The views of a scene show one set of named points, each view turned or mirrored, shifted and resized as a whole, with a little noise and some points left out.
In the rows, 128 means zero.

Scene 1
View 1
<168>: [ 83 105 171  73 155 149 150 121 143 133 125 132  91 105 128 104 148 134
 131 158 179  97 110 177  75 139 101 152 133 170  92 114  97 107 120 160
  72 147 120 126 143 120 130 168]
<100>: [118 116 185  80 151 145 147 128 129 144 123 132  99 113 139 106 144 170
 122 152 144  93 129 162  85 129  92 136 111 145 112 113 119 109 121 153
  79 146 110 139 156 128 152 156]
<275>: [165 110 167  94 141 160 143 133 150 146 128 151 125 150 122 150 134 151
  79 134 127  97 156 154 138 156 129 118 106 158 102  86 122 112 126 162
 124 121  82 143 131 112 135 178]
<128>: [112 132 219  72 180 143 149 124 160 168 143 121  83 122 179  87 159 236
 148 138 127 111  71 130  62 115  69 144 107 106 142 133 118 111 119 152
  68 170 125 153 157 143 155 133]
<274>: [ 77 118 218  69 111 140 138 143  48 139  99 119  73  61 139  45 144 185
 122 192 136  54 170 178  46  80  27 139  84 131 125 145 155 105 111 131
  16 175 129 159 204 144 183 128]
<14>: [172  76 146 118 122 196 183 132 100 142 150 135 163 153  96 141 113 159
  59 141 138  80 230 164 167 122 109  86  82 197 129 125 115  78 146 134
 118 112  38 189 157 114 150 154]
<284>: [153 138 211  43 159 109 115 124 179 166 117 144  73 141 170 120 179 176
 113 113 130 133  94  99  66 134 113 152 115 108  98 109 143 152 101 130
 106 155 149 111 131 122 137 166]
<16>: [110 106 204  70 139 152 146 141 116 144 132 131  76 105 126  87 140 168
 103 146 139  73 157 152 100 146  78 118 107 156 100 122 140  94 117 138
  75 179  84 176 142 108 129 174]
<147>: [142 129 189  76 102 127 101 142  85 142  76 145  97 100 127 120 151 144
  91 174 121  77 178 174  85 112  96 140  82 125 107  83 152 142 112 157
  76 122 141  98 178 135 175 152]
<96>: [103  98 131  78 146 144 154  99 147 127 105 136 128 120 131 137 158  88
 135 161 194 125 110 185  59 103 127 168 135 173  96 110  84 129 106 158
  86  92 157  70 162 140 161 145]
<218>: [157 112 138 116 147 174 152 120 162 134 126 147 149 154 117 172 124 150
  96 146 146 107 135 182 139 153 147 129 113 164 114  75  90 109 130 186
 121  90  90 118 133 126 144 163]
<146>: [ 98 114 206  75 153 156 146 139 130 141 136 128  72 106 133  87 136 185
 116 157 143  74 128 161  94 154  81 127 114 148 105 116 124  92 119 158
  74 176  92 174 136 113 128 168]
<70>: [175 125 163 110 133 164 150 120 117 159 110 140 160 139 146 152 133 201
 107 149 113 102 143 162 110  93 106 130  74 125 155  94 108 126 136 167
  96  88 118 116 186 158 196 120]
<208>: [183 111 176  76 128 139 128 133 144 155 124 155 105 152 119 146 146 139
  59 116 122  99 184 128 131 154 128 114 105 157  89  91 145 124 115 127
 130 132  90 144 127  97 129 184]
<37>: [196  72 185  52 147 142 174 130 133 178 165 140 105 174 133 100 184 149
  53  72 140 128 230  56 128 113  90  81  94 180 106 177 170 109 115  46
 131 169  61 204 143  96 127 171]
<185>: [144 135 165  97 128 145 122 124 126 141  84 145 134 123 148 151 136 172
 112 169 126  98 117 187  88 113 120 152  92 119 124  69 112 141 121 187
  86  95 142  85 171 151 180 135]
<260>: [143 112 153  93 150 151 153 112 145 145 119 136 133 141 138 144 144 155
 111 147 149 120 131 155 100 113 116 138 107 148 125 107 104 119 123 155
 101 106 121 114 158 137 163 146]
<129>: [145 100 198  56 134 130 156 128 107 164 138 132  90 127 143  80 175 167
  95 121 139 106 184 104  77  97  67 120  92 152 116 161 157 118 112  80
  81 169 107 164 168 124 155 145]
<49>: [ 60 108 195  71 163 156 151 137 167 126 145 130  56 107 121  91 128 149
 129 158 172  81  90 180  92 196 101 142 155 168  73 100 104  83 117 172
  77 189  91 164 106  90  92 199]
View 2
<129>: [115 125 105 124 126 148 102 108 118 124 132 133 119 116 119 129 151 105
 136 131 115 124  63  85 110 119 133 141 114 113 119 138 171 167 155 149
 132 133 126 144 128 119 116 127]
<260>: [135 142 111 133 155 135 116 123 126 127 132 133 131 108 120 122 125 123
 141 122 139 125 113 102 137 130 144 112 134 103 125 127 151 149 129 156
 119 133 141 132 124 110 128 121]
<49>: [126 115 129 139 130 146 158  98 146  92 143 131 109 101 124 164 113 124
 130 141 136 142 119  87 157 127 136 123 115 121 153 134 157 165 118 129
 123 171 138 172 127 132 116 149]
<168>: [128 131 131 141 146 134 133 106 130 107 145 131 112  99 118 142 121 131
 134 127 135 132 104  97 154 130 142 113 130 112 140 131 152 167 126 139
 124 155 141 153 125 118 118 132]
<70>: [127 144 105 133 163 146 103 131 129 130 135 137 147 126 133 103 131 126
 136 109 144 118 112 106 116 124 138 116 127  83 112 120 154 137 124 156
 114 122 149 124 119 102 141 115]
<146>: [111 119 124 133 135 154 132 101 143 102 145 135 119 119 129 145 127 121
 127 126 132 135 101  84 130 123 130 135 112 110 135 133 161 159 128 129
 125 157 139 162 125 124 120 138]
<128>: [108 132 126 126 137 150 122  98 131 107 129 141 115  95 123 132 142 148
 125 112 143 113 118 106 114 105 128 133  97  96 101 115 168 157 122 152
 137 135 139 167 130 122 113 150]
<274>: [ 88 121 144 142 159 153  90  99 132 100 159 136 110 137 133 120 151 151
 118 106 115 123  48  87 110 114 133 136 112  89 119 136 172 183 146 115
 141 154 157 161 115 116 121 127]
<100>: [122 134 112 131 148 151 120 111 137 117 130 137 129 118 126 123 128 124
 138 123 136 125 106  97 131 118 140 128 118 101 126 131 158 152 128 140
 121 140 141 146 125 114 129 131]
<208>: [145 130  87 126 132 154 129 123 135 134 121 132 139 124 119 131 123  88
 153 145 125 135 106  86 141 125 144 139 125 124 143 145 156 143 143 140
 113 140 124 130 132 114 136 126]
<96>: [144 147 128 145 166 120 118 120 120 123 137 131 118  93 112 120 116 138
 146 123 139 126 109 111 167 132 153  99 148 104 130 130 142 156 130 148
 118 144 145 131 124 104 128 119]
<218>: [147 136  98 134 153 137 137 131 136 125 137 134 148 119 127 131 107 104
 143 131 149 134 132  99 148 138 146 107 139 103 141 130 144 134 115 154
  98 138 140 125 122 111 135 116]
<37>: [131 120  74 112  96 145 114 116 110 143 125 130 128 112 115 148 153  60
 139 154 113 131  65  72 101 131 129 153 115 129 125 146 172 156 166 172
 125 123 100 131 138 126 113 116]
<147>: [122 135 117 137 168 157  99 116 138 125 130 136 130 139 126 100 130 133
 148 118 123 126  82 100 143 113 153 134 132 104 129 144 157 159 148 114
 124 146 152 131 123 101 143 122]
<14>: [131 116  82 130 137 141 123 138 130 128 159 134 158 141 140 141 125  73
 127 137 134 141  81  71 105 150 131 119 137  99 146 137 153 141 129 160
  99 132 131 119 112 120 131  93]
<284>: [134 146 113 122 134 153 119 100 129 128 100 135 110  91 107 121 134 131
 154 130 129 115 123 111 148 100 143 141 108 122 112 134 164 155 144 144
 136 135 125 150 143 114 125 152]
<275>: [141 131  91 130 141 151 133 126 138 125 131 132 143 124 129 135 119  97
 146 137 136 137 117  90 141 130 140 123 129 114 144 138 153 142 129 147
 108 138 132 131 129 115 137 122]
View 3
<16>: [ 95 103 119 143 143 107 171 128 154 109 117  94 109 115 131  71 145  94
 146 112 140 145 155 146 147 125  92 127 169 131 141  91 127 112 125 135
 105 164 182 142 172 119 144 147]
<14>: [102  98 136 138 200 129 162 134 140 113 110 114  78 128 140  60 112 136
  95  96 117 103 123 172 133 150 144 127 142 159 146 119 111 137 213 108
 129 124 178 193 168 136 134 162]
<260>: [117 124 111 136 140  98 148 152 147 123 102 134 112 120 152  84 126 122
 131 111 125 143 133 134 159 142 142 149 118 128 142 124 129 124 114  88
 109 133 147 164 140 135 105 137]
<146>: [ 90 104 108 154 145 103 160 129 157 110 112  95 122 114 131  90 142  88
 141 118 137 149 155 143 150 131  91 141 167 135 136  98 138 120 113 133
 107 160 174 138 165 104 141 145]
<129>: [110 105 139 105 141 112 177 140 162 122 128 111 101 115 136  42 134 103
 153 115 146 148 140 133 160 104 114 112 164 131 155  83  88 105 133 127
  77 153 186 147 168 161 105 154]
<185>: [136 117 100 142 124  90 144 150 133 118  86 156 109  92 175  86 112 125
 127 111 128 148 140 125 179 145 135 161 141 131 141 146 144 123  74  69
 129 152 148 163 131 134 114 126]
<208>: [117 118 139 115 123 123 178 130 129 121  95 124  92 135 126  65 148 131
 142  99 148 146 127 133 146 139 136 139 134 117 138  81 127 130 163  94
 152 138 166 157 155 149 156 133]
<100>: [105 113 109 144 137  99 153 140 155 111 112 111 119 113 143  83 133 105
 142 116 133 144 152 138 154 134 117 140 146 130 143 109 128 118 102 115
 105 152 163 149 151 122 121 142]
<128>: [ 88 112 105 153 130 106 158 146 180 109 102 106 152 108 138 100 138  82
 149 131 148 172 146 123 185 121 114 153 159 148 151  84 103 130  62 122
  72 163 157 125 140 115  72 153]
<274>: [116  83 101 139 149  89 162 137 171 117 136 112 100  66 173  48 104  78
 144 124 128 141 174 147 171  97  71 115 212 147 155 137 117  81  63 144
  68 196 205 148 181 134 111 146]
<147>: [144 107 112 121 115  92 165 141 134 122 101 150  85  87 173  48 110 118
 143 106 128 139 148 129 167 122 106 138 174 121 148 135 140  98  86  90
 130 170 179 161 157 152 137 126]
<275>: [110 118 126 134 140 116 168 137 135 118  96 123 100 133 132  81 138 130
 123 102 136 139 125 142 145 152 134 152 127 132 137  96 141 135 158  90
 145 132 157 166 147 128 144 138]
<70>: [129 104 112 139 151 111 148 157 143 115  87 154 109  96 170  73 101 131
 107 108 132 138 124 134 184 145 154 158 148 156 156 133 116 136 107  70
 116 147 159 170 136 144  81 144]
<284>: [117 130 127 114  84 108 169 146 151 121  96 123 134 128 125  78 162 105
 181 115 159 183 136 100 170 116 125 146 131 106 148  67 115 123  80  96
 105 152 152 124 139 146 107 132]
<49>: [ 75 123  99 167 132  88 150 122 160 111 122  71 133 140 116 117 164  83
 154 124 131 156 168 143 124 138  84 141 134 115 123  92 167 119 109 144
 112 152 157 131 159  80 171 136]
<168>: [106 129 101 144 129  83 139 142 156 117 123 105 123 123 143  96 144  96
 147 123 123 151 161 135 139 130 106 133 121 112 134 121 156 105 101 120
  95 142 146 147 150 108 140 133]
View 4
<37>: [141 134 154 152 153 141 139 124 100 136 114  97 112 129 149 142 115 108
 149 147 120 176 121 127 141 137 102 125 126  84 135  84 125 113 116 189
 173 103 142 160 142 147 122 185]
<100>: [121 152 134 122 120 115 124 129 142 108 143 122 121 137 119 126 139 120
 111 129 114 147 122 134 127 124 134 101 116 125 133 125 129 133 143 133
 147 132 145 131 145 132 105 148]
<284>: [131 136 135 144 138 100 128 120 153 127 146 124 132 108 136 119 137 103
 103 170 111 163 116 133 130 111 144 134 115 109 146 116 157 128 146 128
 150 137 150 101 141 141 101 163]
<96>: [116 121 141 125 108 111 123 124 152 109 154 132 115 160 114 132 121 119
  96 122 131 145 134 148 102 123 149 126 120 149 142 139 129 128 120 122
 140 137 151 102 136  99  84 146]
<146>: [115 164 134 108 128 123 132 134 141 100 140 122 122 129 122 129 155 121
 113 129 101 147 121 134 139 135 131  81 122 116 134 129 127 132 157 138
 151 134 141 143 146 146 113 153]
<70>: [118 138 112 137 100 108 110 139 149 110 147 101 115 153 125 109 113 110
 124 119 144 124 108 134 115  96 131 119 102 124 115 111 128 153 117 129
 136 123 145 130 144 126 104 131]
<185>: [118 139 113 132  98 100 112 125 166  95 156 119 120 143 118 111 121 121
 112 125 136 127 107 150 106 106 144 123 110 137 125 124 136 149 130 110
 138 136 141 111 134 124  98 130]
<218>: [ 97 126 119 108 122 122 135 125 153 105 153 109 126 170 131 112 120 113
 115 118 136 124 112 139 106 137 128 123 135 129 134 135 142 141 105 146
 134 134 135 136 117 117 103 148]
<128>: [121 166 125 130 127 105 119 148 147 130 145 118 124 122 126 113 153  94
  95 145 105 146 121 115 145  93 141  91  94 108 132 128 135 129 157 125
 143 139 159 124 170 139 102 147]
<274>: [150 185 136 141  91 109 108 140 130  79 127 128 110 111  98 149 147 145
 127 121 104 158 127 149 135 109 138  73  91 126 116 103  98 140 174 111
 162 123 149 134 175 150 107 135]
<260>: [113 133 128 129 117 114 121 131 148 113 147 118 119 153 124 119 120 113
 112 126 131 141 120 138 116 116 137 121 116 128 133 125 133 135 121 137
 141 128 147 124 138 120  99 145]
<14>: [109 138 127 115 120 142 131 133 117 101 129  91 108 171 129 128 110 122
 152  95 139 131 113 136 121 142 102 104 129 116 115 107 112 140 104 177
 152 106 132 175 129 129 122 150]
<168>: [115 145 143 111 121 119 134 128 141 105 147 133 121 143 115 136 145 122
 100 127 109 151 136 139 123 140 143 101 123 136 144 141 125 124 146 130
 147 140 147 122 141 121  95 154]
<275>: [108 133 123 117 131 127 138 122 141 103 144 105 125 151 137 118 123 113
 127 127 130 135 109 138 115 138 124 121 134 118 133 123 146 139 117 155
 145 128 133 143 118 135 113 152]
<16>: [123 159 137 117 128 126 133 129 132  97 133 121 120 123 122 135 146 126
 123 129 104 153 121 139 138 135 125  88 120 114 134 120 124 130 155 143
 160 128 140 147 143 148 116 153]
<147>: [137 143 126 143 100 106 117 117 149  77 142 124 119 124 115 131 123 142
 129 131 125 148 103 160 111 118 139 118 114 130 122 104 125 149 145 114
 155 127 138 118 138 138 106 136]
<129>: [144 149 146 150 125 123 122 132 120 115 125 113 114 118 126 142 131 119
 132 140 114 168 125 135 138 120 124 105 108 103 133  95 117 124 140 149
 164 114 148 138 157 143 114 162]
View 5
<260>: [179 147 164 108 126 158 108  80 144 106 112  95 163 148 134 127 156 118
 119 112 146 100 127 165 147 119 126 121 118 142 136 105  97 126 129 163
 114 122 107 128 133 121  96 105]
<274>: [165 136 128  80  99 212 102  57  44 118  94  40 150 143 146 169 120   4
 150 142 120  53  83 167 191 142 113  35 121 136 111 123 134 162 162 128
 206 145 171 116 152  85  94 131]
<208>: [164 101 123 115 119 140 139 125  92 130 148 115 159 121 130 143 166 116
  91 121 139  92 142 173  92 132 141 143 126 104 159 136  97 132 106 138
  88 129 104  74 155 134  96 131]
<185>: [153 158 144 117 109 170 127  67 146  83  62  71 157 136 129 132 185 127
 121 100 128 106 128 164 178 126 118 130 123 164 110 125 110 134 136 147
 127 125 139 131 131 114  98  79]
<275>: [161 128 138 102 120 142 140 114 114 128 138 105 155 138 133 136 174 118
 106 128 148 104 144 173  95 118 138 145 141 123 155 117 104 139 111 163
  82 136 100  95 152 131 110 117]
<128>: [174 141 168  41 109 181  77  99 108 127 138  42 179 128 111 127 105 106
 137 168 109 104 154 120 162 117 140  48  99 121  91 105 111 117 119 160
 159 103 143 161 130  94  66 109]
<100>: [167 144 149  80 116 173 111  90 100 123 125  74 161 144 119 148 141  87
 131 138 129  94 125 151 147 130 130  99 124 127 128 106 117 147 133 165
 134 122 122 119 147 114  92 118]
<70>: [176 144 150 115 108 155 105  80 142  96  94  83 152 152 166 123 163 127
 112 101 135  98 135 182 150 106 122 113 119 161 135 123  95 117 118 131
 129 144 121 120 134 116 107  94]
<146>: [155 139 141  51 109 176 122 102  71 146 137  64 157 137 110 156 138  65
 140 169 131  89 126 147 119 128 138  88 138 111 129 103 134 164 127 178
 129 122 129 121 160 121  89 129]
<129>: [199  99 143 102 118 168  95 110  63 128 157  87 163 138 153 145  98  59
 104 133 128  56 119 175 136 134 137  61 100  98 145 137  92 121 131 114
 166 133 127  92 147  97  76 147]
<147>: [149 132 113 126 106 189 133  78  83  94  67  75 153 124 137 158 175  85
 110 106 125  81 108 181 171 147 119 113 126 140 122 144 119 143 142 116
 143 133 150  92 141 110  91 103]
<49>: [148 151 148  41 131 177 136 105  77 159 160  85 168 128  63 165 140  61
 145 181 141  96 116 118 114 155 138 114 147  86 121  85 144 186 144 229
  93  93 106 132 156 135  79 138]
<218>: [163 151 160 103 125 139 141  87 154 110 119 113 155 152 134 128 182 135
 121 113 155 115 139 171 108 112 125 159 143 143 153 100 108 141 113 185
  71 132  85 121 147 141 118 107]
<96>: [180 163 175 132 147 177 120  55 162  90  96 117 168 142 105 133 163 107
 118  94 158  98  96 158 179 149 119 141 114 137 131 100 105 139 160 188
 108  96  92 137 122 125  81 103]
<37>: [217  63 148 110 133 127  94 151  55 153 221 129 166 144 175 132  87  77
  78 129 143  56 141 191  65 120 157  79  95  71 186 134  53  98  99 103
 134 142  91  55 157 102  83 176]
<16>: [160 122 134  68 116 172 125 109  59 144 149  78 155 136 122 162 135  54
 133 162 131  79 119 157 117 136 137  86 132 101 140 111 123 158 125 163
 137 131 126 101 157 114  93 139]
<168>: [173 156 166  78 139 189 112  70 107 123 130  84 169 140  92 151 128  58
 137 141 143  88  95 138 160 153 129  99 123 109 122  91 131 158 162 202
 132  93 108 144 138 115  75 128]
View 6
<208>: [121 132 123 110 125 108 114 129 128 146 114 125 155 116 141 134 115 111
  89 121 146 152 140 133 131 106 141 135 105 115 146 146 112 163 136 113
 135 139 134 155 129 129 144 114]
<70>: [104 110 101 153 140 133 125 144 142 128 129 110 121 105 123 109 113 128
  92 147 173 139 113 146  88 129 132 142 141 130 134 143 126 148 121  91
 148 127 154 142 105 134 140 115]
<129>: [145 129 109 121 142 125 130 102 119 116  99 114 131 121 131 123 130 111
  95 138 182 153 131 140 126 106 124 150 120 113 171 137 115 151  98 106
 136 122 108 121 150 138 139  98]
<218>: [100 144 119 119 119 114 123 147 129 141 149 125 145 123 137 117 113 138
  81 140 140 138 117 132 113 124 154 128 123 135 124 156 133 162 139 103
 137 138 165 156 106 121 134 126]
<128>: [121 149 114 104 170 148 128 127  95 107 109 117  97 132 142 139 124 113
 105 155 184 139 114 134  86 129 133 164 148 115 151 122 144 131 100  97
 144 106 124 124 124 108 124 106]
<168>: [138 168 121 105 118 126 132 122 101 112 136 129 134 136 136 129 123 129
  93 157 135 139 118 109 119 120 147 137 136 122 144 132 144 142 111  97
 124 127 140 114 125 118 119 115]
<185>: [115 126 105 145 122 140 115 156 133 126 130 119 130 104 118 122 105 118
  99 149 146 132 112 117  89 131 139 132 150 118 128 129 138 133 124  85
 142 133 155 126  95 130 130 115]
<100>: [129 144 112 117 132 131 127 123 112 120 127 124 128 123 132 132 122 127
 104 151 155 145 119 123 113 117 137 145 138 121 140 134 133 142 111  95
 133 122 131 124 126 123 129 112]
<96>: [131 157 110 130 107 116 135 150 119 116 139 109 133 126 126 107 109 127
  67 156 133 128 106 107 104 137 148 121 130 125 150 132 152 142 119  95
 126 134 165 117 105 130 121 112]
<37>: [134 126 117 102 150  93 133  87 124 137  88 106 145 128 153 119 134 110
  74 115 192 165 144 162 152  97 129 146  81 118 186 154  95 177 112 130
 135 124 105 154 175 141 155 101]
<14>: [102 116 111 132 123 104 132 103 145 145 141 126 153 123 130 104 130 165
  98 139 166 160 131 162 144 100 145 140 120 150 132 177  97 182 126 102
 141 135 130 161 139 138 154 120]
<284>: [136 148 120  98 148 129 114 147 101 121  96 110 123 122 150 148 110  77
  81 129 161 137 129 118  96 130 131 142 116  94 168 114 141 134 119 110
 137 120 136 128 119 118 130 104]
<146>: [133 150 123  99 136 138 124 108 101 120 126 138 134 132 137 143 129 134
 123 151 154 152 130 124 121 110 142 156 142 119 131 135 128 143 108  95
 135 119 116 127 133 115 128 115]
<274>: [158 126  98 142 129 157 133  93 114  98 113 125 122 110 102 127 133 129
 141 165 172 148 125 120 111 103 114 156 171 113 146 121 120 121  79  76
 137 119  97  83 140 139 129  97]
<275>: [113 134 122 112 127 113 117 134 127 144 130 129 149 119 142 129 114 128
  92 134 145 150 132 132 125 110 147 138 117 124 134 153 121 159 135 110
 137 137 143 155 120 126 140 121]
<16>: [138 147 122 100 136 125 128  94 107 122 120 131 136 131 137 136 139 137
 118 144 161 157 135 130 138  98 138 155 130 121 146 142 117 157 103 101
 131 120 107 129 147 120 139 110]
<49>: [136 179 134  79 124 130 127 108  91 119 144 146 141 143 147 149 131 144
 116 154 125 150 127 108 133 105 155 150 140 123 125 141 138 146 114  99
 124 124 126 123 128 105 119 118]

Which points are out of place in each view (at most two, in the order of its rows)? Write - if all are in place.
view 1 -> <96>
view 2 -> <100>
view 3 -> -
view 4 -> -
view 5 -> <70>, <168>
view 6 -> <16>, <49>
